Each row is a point on a landscape with many valleys, with its height.
From any point a ball rolls to the lowest of the 2 points nearest to it. It stops when none of these is lower. Distance is the straight distance between rows; heights are no part of it.
vozer: [ 19   5   8  -3  39  -1 -22  -8 -14  -8  -3   2  11  10 -23  22   2   7
  -7  26 -56   2 -19 -33 -14  29  29  32 -26 -34  31  44 -10 -33  27   6
  -3]  height 12.0
Moke: [  5  -2  -9   2  38  -4 -16  -4   9  41   2   4  15  -8 -14   7   5 -27
   2   8  10  12  33  -6  -9 -10  -6  28 -24  -7  17  15 -20 -25  21 -11
  -2]  height 67.5
vazik: [-26   5 -13   8  -4 -13  -7  -5  13  -2  22   1   4  37 -14 -15 -11  11
 -15  23  66  31  36  42   0 -26 -39 -21  -2  -6  -6 -32  23   2 -29   0
  36]  height 75.7
zas: [  3 -13   3 -16   9  20   6  21  10  55  14  18  -9 -29   5 -10   2 -32
   5 -26 -27 -12  11 -37 -14 -35  21  21  11  34 -13   2  -5  36  15 -18
  13]  height 46.9
tigeb: [ 16  -3 -15  -4 -12   7 -21 -12  39  21 -10  18 -22   0  10  10  -9   7
   8  -6  27  19  -3  10 -18   8 -19 -22  40   7 -58  -3  -6 -10 -16  -2
  -4]  height 52.5
gebe: [ -1  -6   0 -29  32 -16 -53 -25 -42 -17  32 -13   9  35  -8  -2  -7  22
 -24   8   5  13  18  10  12   3 -11  12  -7 -28  -7  41  27 -55  -6  -1
  39]  height 24.7
Zanez: [-15 -24  54  19 -30 -22  11  30   4  12  20  -5   8  32 -30 -12  -4 -20
  12   5  54  23  35  20  17 -22 -12 -30  -7  22  23 -24  18  18 -23   1
  47]  height 53.8
bog: [ -3 -15  26  14 -29  -7  17 -14  -6 -37 -29  11 -26  15   3  -9  18  24
  18 -14 -40   1 -35  -4  -8  28  17 -32   9  -7  17  10   7  -5   0   2
 -18]  height 30.7
zimo: [-30   5  13   4 -10 -14  -5   9 -49 -20  33 -18  18   8   5 -24   0  15
 -13  -5  16   1  14  15  24 -46 -23   1 -14  12  34  -4  12   0 -13 -11
  32]  height 32.4
turi: [  9  -6 -10 -14  25   1 -43  -1  -1   2  -3  22   1   6 -14  -7  16 -12
 -12  18 -44   5  -6 -11 -21  35  20  42 -16 -37  20  10 -29 -38  50 -19
   0]  height 15.7
gug: [ -4   5  21 -16 -16 -12 -22  -1 -13 -48   1   1  10   6 -19   7   7  19
 -11   7 -37   4 -38 -10 -10  29  20  24  -9 -34  11   4  -7 -24  30   3
 -16]  height 22.4
sado: [  3 -24  -7   9 -39 -14  28  22   6 -27 -42   3 -29 -10  11   6  19 -14
  -7 -50 -17 -60 -19   4  36  25  25  -9  13 -10  23   3   8   2  -3   9
 -43]  height 6.7
rif: [  0  10  47 -22 -39 -24  -2  19  -5 -30  -5 -21  11 -11  -3  32   3  -7
  10 -18  12  -5 -33  -6  32  25  21   2  10   1   7  12 -10 -26  17   5
 -32]  height 26.2
Dok: [-22  -7  47   5 -72 -12   5   5 -19 -40  -7  -8   5   4  -3 -26  12  18
  22 -21   5  -5 -22   8   1  15 -20 -36  10  35  12 -27   3  17 -16   6
  -7]  height 59.0
Lovir: [ 11   7 -11  -5  48   2 -21 -33  -8   0  -1  23 -16  36   3  -2  -9  36
  -5  18 -39  13 -12 -15 -21  14   2  -8 -10 -20   4  46  16 -22  -7  -4
  21]  height 11.3
tis: [-17  10  -4   6  42  -9  -1 -32 -31  -9  17 -13   7  24  10  -7  -4  35
  -4   2  36  18  11  21  25 -24 -29 -22 -11 -12   7  32  15 -23 -17   7
  24]  height 7.9
mezop: [-35 -17  28   9 -46 -32 -11 -12 -11 -31 -14   6 -33  18   1 -33  38   6
  18 -19   6 -15  -2  32   4  12 -15 -25  16   7  35 -16   2 -33 -15  -1
  -6]  height 11.8
nofom: [-13  -9 -13 -22  42  17  10  -4  12  67  12  23 -19 -12  25 -18  -6 -13
   6 -19  -4 -17  13 -27   4 -50  -5   4  17  34 -10  10   3  43  -7   2
  25]  height 31.4
Vago: [ -6  24  -6 -13  38  26  -6 -15 -16  -9  37   2   7  34  11 -15  -3  18
  -4  42   3  41  36   6   0 -24 -39  -7 -37  -2   8   0  29  28   3   8
  43]  height 40.8
sim: [-17 -25  14  23   5   2   9 -10  10  30 -18  16 -31  -2   9  -1  19  -8
  23 -17  17 -24   7   7   7  -1  -8 -16  16  18  23  30  -5  -7 -12   3
 -10]  height 25.2
Manag: [ 15   7   9  -9  -6  -6 -12   0  53  34 -30  -5  23  -6 -30  30   0 -27
  28   2  30  25  22  21 -11  38  13  18 -11 -14 -24 -25 -45 -34  18   4
 -39]  height 15.6
mam: [-27 -41 -24   9 -12   5  11  24  -2  16 -15  42 -40 -20   8 -34   8 -22
 -11 -37 -46 -40   3   7  -5 -32  38  16  -8   8  27   4  18  17   9   2
 -21]  height 46.0
Rik: [-19 -37 -28  10 -22  12   4  19  25  29 -29  39 -57 -16   1 -17  26 -42
  -1 -30 -21 -65  14   3 -12 -10  26  21  20  15   2  -8  -2  24  -1   1
 -29]  height 53.0
sifu: [-13  -3   9   9 -37  -5 -24  20   5 -24   8  22  28  30 -26 -14   3   9
   0  51   0  33  11   3 -30  21 -24   3 -25   3  13 -43  -6  24  15  -5
  23]  height 50.6
voka: [  8  14  15 -13 -20 -11   1  23  39  17 -22 -30  34 -30 -20  37  -6 -42
  19 -15  50   7  16  23  23  16   9  12  11   2 -30 -35 -35 -22   5  10
 -41]  height 19.3
Tuno: [-17   7   3  -6 -23 -11   4  35  -7   5  21 -16  23 -40  -5  -8   0 -42
 -19  -9  11 -16  11 -11   5 -36   7  40   9  15  19 -33 -13   9  10 -21
  -4]  height 66.3
zur: [  1 -19  32  -9  15 -32 -45 -13 -39 -21   4 -10   6  46 -15   4  18  29
   6   3   7  23   4   9  14  24   7   2  -9 -26   6  33   7 -62   7  11
  29]  height 19.7
vupi: [-35  30 -54  12  12 -18   3 -14   7 -13  22 -20  15 -12   6 -16 -11  -7
 -29  35  50  -2  38  40   1 -25 -33  13   5 -17   0 -43   3 -11 -14  -1
   4]  height 69.9
rutar: [  3  11   0  18  -2  36   1 -19  19 -19  -2  23 -10  13 -10   8  11  34
  18  39 -13  43 -19  -8 -42  27 -16 -18 -18 -15 -18 -12  -9  16  26   6
  -6]  height 31.8
gos: [-31  -9  28  26  16  15  41  17 -19  22   6  -1  -9 -19   8  -8  18 -12
  15  -4  -6 -26  10 -14  14 -38   8   7 -15  29  56  16  -2  33   9  -1
  12]  height 45.1
Rad: [-33 -14 -22   2 -53   3  -3  24  14   9   0  31 -20  -4  -1 -43  -8 -11
 -11  -2   0 -33   7  14 -31 -25  -3   8  24  41 -13 -43  13  54 -25  -3
   4]  height 46.1
Bunas: [ 15 -21  -2  -5  14 -25 -20   3  15  58 -12 -10  10 -16  -8  14  -9 -33
  17 -10  20 -15  23  13  13  -8  -2  37  -6   2  32  28 -25 -45   8  -6
 -29]  height 63.6
muf: [ 21   8  22 -42  -2 -22 -38  25  -5   5  10 -14  30 -23 -12  14 -10 -38
  -1 -12 -20   2  -3 -22  10  12  37  53   2   1  -2  16 -22 -48  32 -15
 -12]  height 18.7
betab: [ 35 -12 -25  -9  10 -26 -26 -10  16  45 -21  -4  -3   0  14  18 -26  -6
   5  -4  -3 -15   1   2  -1   6   2  18  20  -2   0  30 -10 -39 -14 -11
 -24]  height 60.5
zasi: [ 12  11   5 -30 -26 -13 -23  26  14   3   1  -6  24 -35   0  13  -5 -45
   4 -20  -4  -1   4  -5   2   5  20  38  29   5 -28 -23 -26 -28  21 -18
 -26]  height 12.3
sazab: [-13  21 -37  23  30   3  46   7  -6   5   2 -30  29 -48  14   8   7 -23
 -13  30  23 -28  24   5  18 -25  -2  29  -9 -11  11 -27 -31  14   9   8
 -19]  height 26.5
Zenaf: [  4   0  11  -3  30  14  -7 -16  26  32  -8   1  10  34 -35  16   4  11
   5   7  40  46  37  17 -11  11  -9  -5 -40 -20 -12   6 -15 -16  -3  -2
  17]  height 23.5
lotez: [ 43  29 -14 -28  57  20   4 -29   3  26  16  -8   5   6  27  12 -35  17
 -12  10 -27  10 -20 -49  -7   0   2 -25   2   5 -37  24  23  23 -29  13
  17]  height 4.0
Tupe: [-19  27 -25  13  -6 -12  14  16   6  -1  22 -13  38 -34  -2  -9  -8 -48
 -10  24   5 -12  32  -2 -14 -21  -2  37  10  -2  -1 -64 -10  11  15 -16
  -5]  height 71.6
munom: [-35 -17  24  28 -17 -19   6  -9  -5  -4 -11 -10 -29   1   7 -13  27 -10
  14 -26  38 -32  12  31  26  -1 -15 -23  23  17  35   6  -3 -29 -27   9
 -16]  height 18.4
nama: [ 29  39 -15 -12  25  14 -12 -42   0 -20  28 -37  34 -15 -13  27 -27   1
  -5  26  -8  33  -1 -14 -20  30  -2  -5  -2 -31 -60  -8   4 -10  11  16
  -3]  height 45.7
pav: [ -5   1 -32   2  33  16  26 -14   4   6 -15  38 -40  11  37 -28 -13  33
  -3 -12 -56  -4 -17  -5  -6 -22  15 -21  -9  -3   0  22  36  34 -12  12
   2]  height 10.9
Koli: [ 14  20   2 -33  63  23 -19 -16 -10  25  45  -7  17   5   2  -9 -12 -18
  -6  14   2  31  33 -21   0 -29 -20   1 -26   4  -9  15  20  11   9  -3
  41]  height 28.9
zeso: [ -2   2  -6  -6 -24  -8   6   7 -18 -41  -8  -4   4 -13   1   2  -5   9
 -25 -18 -34 -13 -33  -5  12   2  28  16  -5 -27  10   1   6  -5   7  -3
 -31]  height 20.4
Poda: [ -1  -4  39   7  -2  17  13  -3  53  35 -26   1  -1  16 -36  25   5  -4
  23  -7  53  30  24  21  -7  27   3 -16 -23   3  -4  -4 -23  -7 -11   3
  -5]  height 28.5
lidir: [-46  10 -26  21 -28 -29 -14  -2  -1 -34   9  -3   3  17  -6 -14   2  10
 -17  31  48  -1  19  42   3 -16 -37   7  -4 -18  25 -39   8 -13 -17   1
  11]  height 72.7
nidu: [ 35  31 -29  -2  -2  -6   5  -7  -3 -40 -13 -35  31 -21  -2  36  -9  -3
 -16  10 -20  -6 -23 -25   7  34  13  21  10 -39 -35 -11  -9  -8  16   5
 -34]  height 26.4
Gidiz: [ 61   1  10  -4   2   9  34  28  -5   7  -9 -36  20 -25   9  42 -13  -8
  -4 -21  -9 -16 -30 -43  29  11  30  -1  12  21 -23  22 -11  31  -3   2
  -3]  height 61.8
tubo: [ 45  21 -24 -15  62  13  30 -20  -4  25  17 -25  30 -26  30  16 -28   1
  -6   8 -10  -5   0 -35  14  -7  -4 -13   3  -1 -36   9  -9  31  -7  14
   3]  height 9.6
pigul: [ 47  28 -35   0  20  12   3 -15   8  -8 -10  -9  15 -15   9  27 -11  -2
  -8  15 -52   0 -13 -42 -20  26  17   7   4 -29 -36   3  -2   8   8  -4
 -19]  height 27.9
rek: [-28 -13 -25  -1 -40  -8   8  20 -16 -31 -11  10  -8 -24  10 -26  -1  -3
 -26 -30 -21 -35 -16  19  12 -24  18  21 -10 -13  18 -22   8   3  -2   0
 -34]  height 16.0
Vima: [-36  17 -51  23  21  -4  13 -24   1  -6  -9  -3 -12  -9  22  -9   4  17
 -14  22  45 -18  13  41  11 -21 -35   2   7 -19   6  -2  -8 -11 -21  10
 -14]  height 67.3
vad: [ 14 -20  42   2  -4  15  14   7  -2  26   2   8 -19  -2   9   5  -4  -1
  19 -33 -13   1 -17 -28   4  -3  19 -22  18  36  -3  37   6  17  -7  -6
  11]  height 69.7
podud: [ -7   0  60   6 -41 -11   9  -5 -34 -37  13 -32  12   8  -7  -3   5  25
  22 -18  27  23 -28   8  17   4 -14 -39   6  23   0  -5   5  -5  -8  13
   7]  height 61.0
kadet: [-23   2  24  12  12 -16  10  -2 -28  -2  18 -32  18   7  -7   2  -2  11
  -6 -17  65  17  14  32  36 -31 -18 -17 -11   6  18   9  -1 -22 -19   7
  21]  height 18.6
vaf: [ 36  23 -19 -14  47   4 -11 -23 -10  22 -10 -19   6  24  10  31 -31  28
 -23  19 -37  -2 -23 -36 -19  18   8  -6  -6  -7  -8  37  23 -15 -32   8
  -2]  height 8.0
ganag: [-36 -12  28  58 -17  -9  39   6  26  -3  -9   8 -26  25 -22 -13  14 -20
  29  39  43 -18  29  14  -7   5   0 -22 -17  11  52 -26   4  24  -9  19
   5]  height 39.7
fal: [ -6 -31   7   9  -1   2  -9  -7  10  16 -20  46 -42  14   6 -17  16   4
  14 -19 -27 -10 -10   4 -17  17  15 -11  13   4  15  25  -4 -18  -2 -16
   0]  height 30.4
sevi: [-26 -15  -9 -15  11   0 -19  13  -6  24  26  37 -21  30  14 -43   7  -4
  -7   5   2   0  33   7 -11 -49 -25   6   4  24  18  -8  27  20 -16 -23
  53]  height 42.6
Pimo: [  3  -9 -32  -9  47   7  23 -12   1  42  -9  20 -22  -4  35  -9 -14  12
  -4 -19 -31 -24  -4 -23  13 -28  12  -3   1   7   5  39  13  33 -18   2
   2]  height 17.2
Niv: [  8   0   5 -29  50  14 -26 -11  -7  32  26  -6  22  37 -20   5   0 -12
 -16  19  24  43  61   9   5 -13 -13  -1 -43 -24  -9  11  10 -12  -1  -4
  40]  height 12.7
turem: [ -6   6 -22 -12  30 -28 -29 -26 -37 -26  -1 -13   0  27  -1   2 -22  35
 -41  -7 -35 -11 -15   3   1   7  22   9  -1 -28  18  42  33 -51 -25   3
   8]  height 33.9
vefu: [ 18 -12 -12  19 -41  19  42  21  25 -29 -38  -4 -25 -22   2  19  29 -14
  11 -26   5 -57 -24 -12  24  36   2  -6  18   5  -7 -17  -8  38  12  10
 -32]  height 3.9
gefa: [-15 -18   9  -4 -44   2 -29  22  27  11  14  36 -16  21 -12 -29   2  -9
   1  10  23  16   5  19 -37  -4 -24  -7  31  34 -15 -39   4  13 -13 -18
  31]  height 29.1
fonim: [ 40   6 -16   7   9   9  41   6  -3  -9  -5 -33  23 -30  12  34  -6   9
  -7   0  23  -7 -22 -15  27   9  -2 -12  14  -2 -38   2 -21  24  -4  11
 -10]  height 63.0
boki: [ 31  11 -17 -14  29   2 -23 -29  32  39   0  -2  10   0   2  15 -32   6
   9   5  22  29  13   0 -16   8 -17 -17   8  -8 -55   4  -4 -25  -6   5
  -1]  height 50.3
Ren: [ 26   9 -19   8  48  -5  -4 -23  -5  19 -13 -14  18 -10  -4  24 -17   3
  -1  25 -32  -7  -4 -27  -2   9   8  28 -27 -32  28  43 -14 -23  16   3
 -28]  height 8.4
Fop: [  3   7  23 -18 -31 -17   4  28   3  -9   0 -37  24 -35   1  28  -5 -26
  -2 -24  50  -9 -11  12  47   2   6  11  20   9  -6  -8 -25 -21   3   8
 -31]  height 23.4
vekam: [ 53  -6 -51  -4   6 -16  -6  -2  13  33 -46 -13  -8  15  22  36 -18  13
 -14 -16 -19 -32 -14  -8  -2  17  11   5  18   0  -7  15  11 -10 -31  -8
 -24]  height 59.2
pivot: [ 15   4 -16  17 -35   9  16   5  32 -23 -40   0 -11 -19   3  30  26 -12
  15   6  22 -15 -21  -2   3  37 -11  -3  16 -19 -21 -24 -18  11  15  10
 -47]  height 6.0
lila: [ 19   2   1  -7  49 -20 -11 -38 -11  28   5 -26  14  34  -7  17 -37  33
   1   2  34  19   0   8  18   1 -19 -19 -17 -10  -5  52  16 -42 -26  18
  12]  height 15.3
Lopek: [ 14  20  -9 -45  42   7 -33 -25  -4  20  43 -12  17  -6   2 -11 -29 -16
 -15  -2  18  29  28  -1  -4 -21 -29  -8   8   6 -46  -2  22 -14  -4 -10
  40]  height 40.6
Losab: [ -6 -24  64   3 -17  -4  -5  13 -14  13  14  -5 -10  26 -11 -15  13  -3
  26 -23  36  32  17  14   9 -19 -17 -46  15  45   2   2  17  -3 -14  -1
  45]  height 62.8
Sute: [ 32  19   5   4  10  26  -6 -10  15  -8   5   0  11 -10 -14  26   0   4
  10  28 -27  35 -19 -37 -34  29   9   3 -12 -20 -30   1 -16   6  33   7
 -15]  height 29.8
foreg: [  8  36 -52   7  47  11  37 -20 -12  -6  13 -27  40 -45  29  11  -8 -14
 -11  20  -8 -21  24   5  12  -5 -13  17   0 -24 -25 -25 -17  13  11   3
 -15]  height 20.5
gupu: [  5  18  -9 -23  21 -10 -24 -20 -29 -19  29 -24  14  -1  -3   2 -26  15
 -30  -3  -6   5  -9  -9  10  -5   4  13   4 -14 -10  32  17 -33 -11  -5
  13]  height 30.3
rolim: [ 13 -11  30 -34 -29 -15 -26  30  14  -3 -16  24 -15   3  -4   8   8 -15
   5 -16 -35  -5 -36  -9  -2  50  49  17  13   3   8  14 -18 -33  27 -16
 -20]  height 56.8
Fufo: [ 37 -14 -70  15  20   1  16  -3  28  25 -57  22 -32   6  22  18  -2  12
 -10 -20 -42 -42 -11 -16  -5   9  16  -9   4 -12  -6  13  15  26 -17   1
 -18]  height 58.2
vetal: [ 27   4 -33  14 -24  -7  21  -6   7 -38 -34 -16  -9   1  16  35  -1  27
 -12 -11  20 -17 -36   6  22  33  -6 -24  34 -16 -30   0   0   3 -24   8
 -22]  height 65.4
Zetok: [-30 -14  12  23 -49   6   5  14  28  11   3  25 -22  15  -8 -28  -8  -6
  14  22  30 -16   4   8 -33 -11 -24 -27  32  51 -10 -41  12  59 -26   7
  21]  height 37.9
telu: [  0 -23  39 -18  -8 -21 -41   8 -28  -3  11   9  -8  29  -5 -10  14   2
   8 -22   7  17   3  12  13   3   6   0  10  10   7  27   3 -50   1 -15
  34]  height 13.5
nolo: [-12  11  -3   2  -7 -10  -8   1  39  -2 -18   8  15  -2 -30  23  24 -21
   5  26  26  26  12  11 -23  36   5  24 -20 -30   4 -39 -36 -25  35   0
 -31]  height 12.4
Gigis: [-34  -2 -24   4 -29   6   6  -6  -3 -10   3  19 -20   3  14 -37  -1  25
  -6  -6  14 -17  -6  29 -13 -26 -25 -11  24  18 -12 -21  17  25 -32  -5
   4]  height 52.6
Fek: [-23 -13  32  20 -34 -35  -5  26 -36 -15  22  -6  32  34  -5 -27  -4   0
   5  24  25  16  34   9  23 -32 -27 -17 -22  15  34 -19  19  24 -25  -2
  52]  height 43.8
zaf: [ -6   3 -39  26  12   5  37 -21  -4 -20 -23  -6 -13 -11  28  10   6  33
  -6  11  25 -24 -17  23  22   0 -21 -20  14 -21  -8  13  -7   8 -22  13
 -19]  height 66.0
benuz: [ 28  22   9 -17   0  -1  -4   8 -14 -11  15 -32  34 -28  -9  23 -17 -16
 -12  -4 -16   5 -18 -35  10   7  23  29   4  -9 -20  13 -11 -15  14  -1
 -18]  height 23.9
Tela: [-19  30 -19  17  22  12  14 -14 -11 -28   5 -21  18 -18  -2   9   3  14
 -11  33   0  11   6   4   6 -11 -12  19 -27 -27  24   2 -11  -3  20   7
 -16]  height 35.7
Lunaf: [-35   3  14  54  20  13  62  -1  27  22 -16  -8 -12   6 -15   9  10 -13
  19  30  52 -10  30  10   4  -8   7 -11 -34   4  44  -8  -8  32  -9  22
   0]  height 44.9
Dulu: [  6  -2 -34 -25   7  11 -42 -10   7  -1  11  36 -14   4  -2 -32   2  -1
 -21   6 -49  11   2   3 -40  19   9  22   1 -21 -16 -10  -6 -21  25 -30
   9]  height 21.1
boma: [-28 -15  32  29 -14  -7  10   8  37  17 -12   6 -21  17 -25   7  19 -30
  17   2  60   0  28  26  -1  13  -3 -15  -2  13  29 -18  -7 -10 -14  10
  -4]  height 34.0
lef: [  6   7   3  13 -28  19  39   1 -12 -37   6 -27  18 -19   8  16  -3  29
  -5   9  31   6 -33   5  17   5 -19 -22   8   1 -26 -19 -12  32  -5  14
 -17]  height 64.0
sez: [-22   9  -8  22 -27   6  10   4  24 -18 -18  10  -4  -9 -10   9  22  -9
   6  34  20   4  -2   5 -23  13 -12  10  -5 -14  10 -39 -17   6  18   1
 -31]  height 9.1
Zom: [-24  -2  34  38  10   8  40  22   0  15   9  -5   5   4 -14   2  14 -16
  20  25  23  10  21  -9   7 -24   2  -1 -35  21  55  -5   2  36  10   4
  22]  height 52.4
Gulef: [ -3 -13  52  11 -26  15   8   2 -18  -3  12  10  -7  13  -3 -23  10  19
  30 -13  -7  21 -15 -11 -14 -10 -12 -38   6  43   0   3  15  32  -5  -5
  24]  height 68.9
tal: [  5  29 -33 -15  56  17   5 -35  -6 -12   6  19 -24  23  30 -21 -25  39
 -18  11 -65  10 -12  -8  -8  -7   6 -10 -18 -18   6  33  40  14 -16  13
  13]  height 14.9
leto: [ 16 -24   4  -5 -33  20 -10  10  38  19 -16  34 -39  -4  12   5   6  -5
  18 -20  -6  -1 -15  -8 -20  20  11 -15  41  22 -38   3  -6  10  -5 -11
  -8]  height 54.6
vetil: [ 22  41 -26  -1  59  18  31 -32 -16  -6  28 -46  44 -36   7  22 -21  -1
 -10  29   1  11   9  -8  13   1  -6  -2 -22 -23 -21   6 -14  11   8  21
 -10]  height 15.5
giz: [-22  -9  22  22 -39  21  25   6  -5 -26 -24  23 -12  -2   2 -24  17  16
  21   4 -41 -11 -21   0 -18   3  -1 -10 -16  12  28 -13   4  37   7   4
 -15]  height 28.0
Puz: [  1  -9  29 -17 -33  13   0  45   0  16  22  11  15 -27 -13 -14   3 -34
  -2 -15 -26   1  -1 -31 -17 -22  20  32  -2  36  11 -22  -7  35  22 -25
   6]  height 58.3
Bezi: [ 10   6 -10  15  33  29  35   2   8  30  -7   0   1 -31  15  14   4  -7
  12   8 -15 -14  -1 -34   2 -18   5   7 -11   6   2  18 -15  43  16   3
 -11]  height 18.5
Vig: [-17 -19 -27 -16   4  10 -36   6  -1  13  12  54 -28  29   7 -49  18   5
 -12   7 -29   5  18  19 -31 -11  -9  16  -4   0  10  -9   7  -2   8 -33
  34]  height 29.3
zer: [ -3 -27 -60  25   7  13  29   0  23  22 -49  31 -57  -7  19  -8  17  -8
   3 -23 -24 -71   3   6   9  -7  15   0  10  -3  -3  10   7  39 -10  17
 -20]  height 56.7
nidi: [  8  -9  41  10   7  -5   5  -9 -37 -25  -6   7 -14  23  -9 -17  18  23
  19  -7 -62  14 -29 -22  -8   7  29 -17 -16  -3  30  35  13  -7   5   1
  17]  height 33.1
Kibe: [-20 -28  18 -12 -32 -39 -44 -10 -32 -26  -1  16 -27  41   0 -38  33  20
   5 -25  -2   5   2  36   4   6  -6 -11  18  -4  17   1   6 -50 -11 -16
  27]  height 5.2
kuvib: [ 46  -9 -11  -2  20  -2  24   6  -3  36 -18 -20   0   0  25  32 -23  13
  -5 -18  -7 -25 -21 -24  20   2  14 -15  18  20  -8  37   4  20 -27   2
  -1]  height 60.4
siken: [-28   3  30   0 -22 -26 -14  -5 -25 -46  -2  -9  10   9 -12   7  24  18
   5   3   8   5 -15  13   9   9  -8   6 -17 -23  34  -8  -7 -28  23   6
  -9]  height 24.6
pila: [  2   4  -7   2 -45  -4  17   5   4 -38  -7 -26   4 -16   9  20   1  14
  -8 -10  59  -5 -26  27  27  15 -23 -21  38  -3 -37 -26 -12   1 -19  12
 -27]  height 64.9
vulid: [ -3 -28 -39 -14 -45  13   2  24  13  18   0  30 -33 -16   8 -30  -5 -10
  -9 -44 -14 -25  -4   5 -15 -23  16  -2  31  28 -50 -31  20  48 -11   2
  -8]  height 53.3
pade: [ -7  -5 -10 -27  10   0 -24   2  -2  25  27  16  -9  -5  10 -25  -8  -8
 -17 -27   4   2  13   0  -5 -38 -10  11  20  18 -13  10  12  -4  -9 -24
  24]  height 55.4
Toti: [-14  19  -4   0  28  11 -24 -19 -28 -44  24 -26  24  14 -21  13  12  20
 -11  44 -10  25  26   9   0   5 -10  28 -48 -45  28   6   4 -14  33  17
  12]  height 39.6
maz: [  1 -18  51 -17 -36   0 -23  26  -2  -9   5  23  -8  13 -12  -9  22  -7
  16 -10 -17  14 -24  -3 -11  31  14   5   3  16  14  -6 -15 -13  32 -16
   7]  height 55.1
nativ: [ 22   0  32   2  20  34 -14 -11  11  12  19  28 -12  34 -10   2   7  26
  24  20  -5  53 -10 -19 -33  16  -9 -33 -19   6 -28  13   4  10  17   1
  32]  height 34.9
poka: [-10  -8  13 -19 -53 -14 -42  28  27  -7   8  24  -1  19 -19 -11  11 -15
  -1  14  26  27  -3  27 -27  27 -13   7  22  15 -14 -50 -15 -16  13 -15
  11]  height 22.3
teleb: [ -7  16   7   9  -3  24  -2   5  -4 -14  25  10  15  16  -8 -11  -3  19
   5  39  -6  35  10  -5 -25 -11 -28  -6 -27  13   6 -16  11  38  11   0
  25]  height 46.8
zabez: [-21  -8  44   7  -8 -24   8   1 -37 -23  -5 -13   0  -6  -3  -3  25  -3
   9 -25 -16 -18 -12  -7  28  -9  16   5 -18  -5  58  22  -8 -27  14  -7
  -7]  height 29.0
vifaz: [ 47  31 -11 -24  29  -5 -26 -32  10  20  11 -41  35  -5  -6  31 -53  -1
  -2  16   4  26   4  -6  -8  28  -4  -9  12 -10 -72   2  12 -40 -13  13
   4]  height 47.9
lanuk: [ -7  27 -19   9  38  -3   3  -5  10  18  21 -14  42 -18 -17   9  -5 -44
  -5  24   9  20  55  -2 -16 -11  -1  29 -25 -16   3 -35 -10  -8  24 -12
   5]  height 71.8
puni: [ 39 -16 -28 -15 -36   6   4  24  26   7 -12  12 -23  -9  15   8 -12  -4
  -5 -46 -18  -8 -20 -17  -3   8  30 -11  37  21 -61 -10  16  30 -11  -7
  -4]  height 56.6
daba: [ 10  -1  55   0 -10   8  13   3  -9  -1  13 -26   5   1  -5  16 -19  17
  15 -21  44  33 -21   5  22  -5  -6 -46  20  30 -33  16   4  -4 -16  13
  16]  height 63.5
mal: [-12 -13  51  -3 -55 -14 -28  31 -18 -28   2  21  26  29 -22 -15  22   7
  14  19 -10  20 -10  -3 -16  30 -14  -9 -21  19  28 -33  -9  18  19  -6
  20]  height 52.8
gef: [  2 -24 -26  -1 -64  -6  22  38  -1 -41 -23   7 -10 -26   4 -15   6 -13
 -16 -44 -19 -50 -31  11  21   4  21   3  -6  -4   0 -35  14  31   9  15
 -43]  height 10.4
sek: [  9  -4   1  18  -1  33  45  10  -4  -9 -16   9 -14 -17  13   3   6  14
   9  -6 -42 -14 -27 -25   3  -8  21  -6  -9   1   8  16   4  50   9   2
 -16]  height 23.8
vob: [ -2  26 -26 -18  28   6 -37 -44 -14 -43  32 -34  25  -5 -19  12  -7   9
 -19  36  -2  26  19   8 -13  22 -11  16 -20 -43 -18  -1  10 -25  22  10
   7]  height 43.1
Mosu: [ -1   5   7  -2  31 -14 -10 -11 -44 -30   5  -1  -4  31 -10 -17  -4  30
 -20  -5 -79  -1 -20  -9  -4  -5  39   1 -28 -25  35  42  33 -27  -6  12
  19]  height 36.7
bivur: [ 18  21 -33  10  63  15  21 -30   5  20 -11  -1   0 -10  26  11 -13  19
   4  28 -27  -5  -3 -25   2  -7  -8   3 -21 -21  10  37  -4  15   3  10
 -13]  height 12.5
letir: [-18  25 -28  24  14  18  44   5 -13 -20 -11 -15   5 -38  22  -3   9   6
 -15  26 -15 -27  -1   8  19 -24  -1  32 -21 -18  29  -5 -18  23  13   7
 -22]  height 32.0
ral: [-15  -7  13  -9 -55   0   1   6 -17 -24  15  -1   0  -2   6 -24 -13  24
  -6 -30  16   0 -25  17   2 -14 -15 -20  27  28 -23 -15  14  18 -26  -8
   4]  height 56.3
fovel: [ 18 -19  61  -1  -4  13  -3  12  20  32  -8  -9  -5   3  -8  23 -17  -7
  39 -23  26  20  -3  -2  17  11  10 -34  11  39 -11  32  -6 -14  -5   9
   4]  height 66.5
zaled: [-29 -32   5  12  -6   8  -1  12  -5   8 -12  49 -39   8   2 -44  27  -6
   7 -14 -47 -20   6  11 -19 -14  19   9 -14   8  46   3   5   1  10 -19
   7]  height 36.8
nadat: [ -6   3  -8 -25 -44 -17 -34  22  33   0  -6  19  -7 -18  -3  -3  17 -37
   0  -7  11  -3   1  19 -18  18   4  30  40   3 -23 -44 -25 -27  11 -19
 -26]  height 17.4
gid: [-13 -17  18  20  16  -5  32   7 -29   8 -16  -4  -4 -25  11   1  11 -12
   2 -27 -29 -41  -8 -15  32 -20  27  13 -15  -1  63  44  -8   0   4  -5
 -19]  height 34.7
gofun: [  1  18 -14 -28   9  -1 -18   0   2  20  35 -13  23 -28   6 -14 -24 -31
 -19 -16  20  10  28  10  -7 -33 -18   8  38  17 -44 -32   4  -9  -6 -20
  19]  height 49.9

For each start below, name the point where the ball stops.
vupi | Kibe
boki | lotez
Mosu | Ren
gid | vefu
fovel | zasi
rif | vefu
puni | zasi
nativ | zasi
lanuk | Kibe
kuvib | Kibe

Call two points neighbours if one is among the 2 nearest of the other. Go from one point of each pair to the other, from neighbour to neighbour, staying as low as possible. Name the highest point that can't be avoided.
pav, vefu | puni
zasi, Niv | teleb
Kibe, Niv | pade
Niv, vefu | Zom
pav, lotez | tal
Kibe, Ren | Mosu
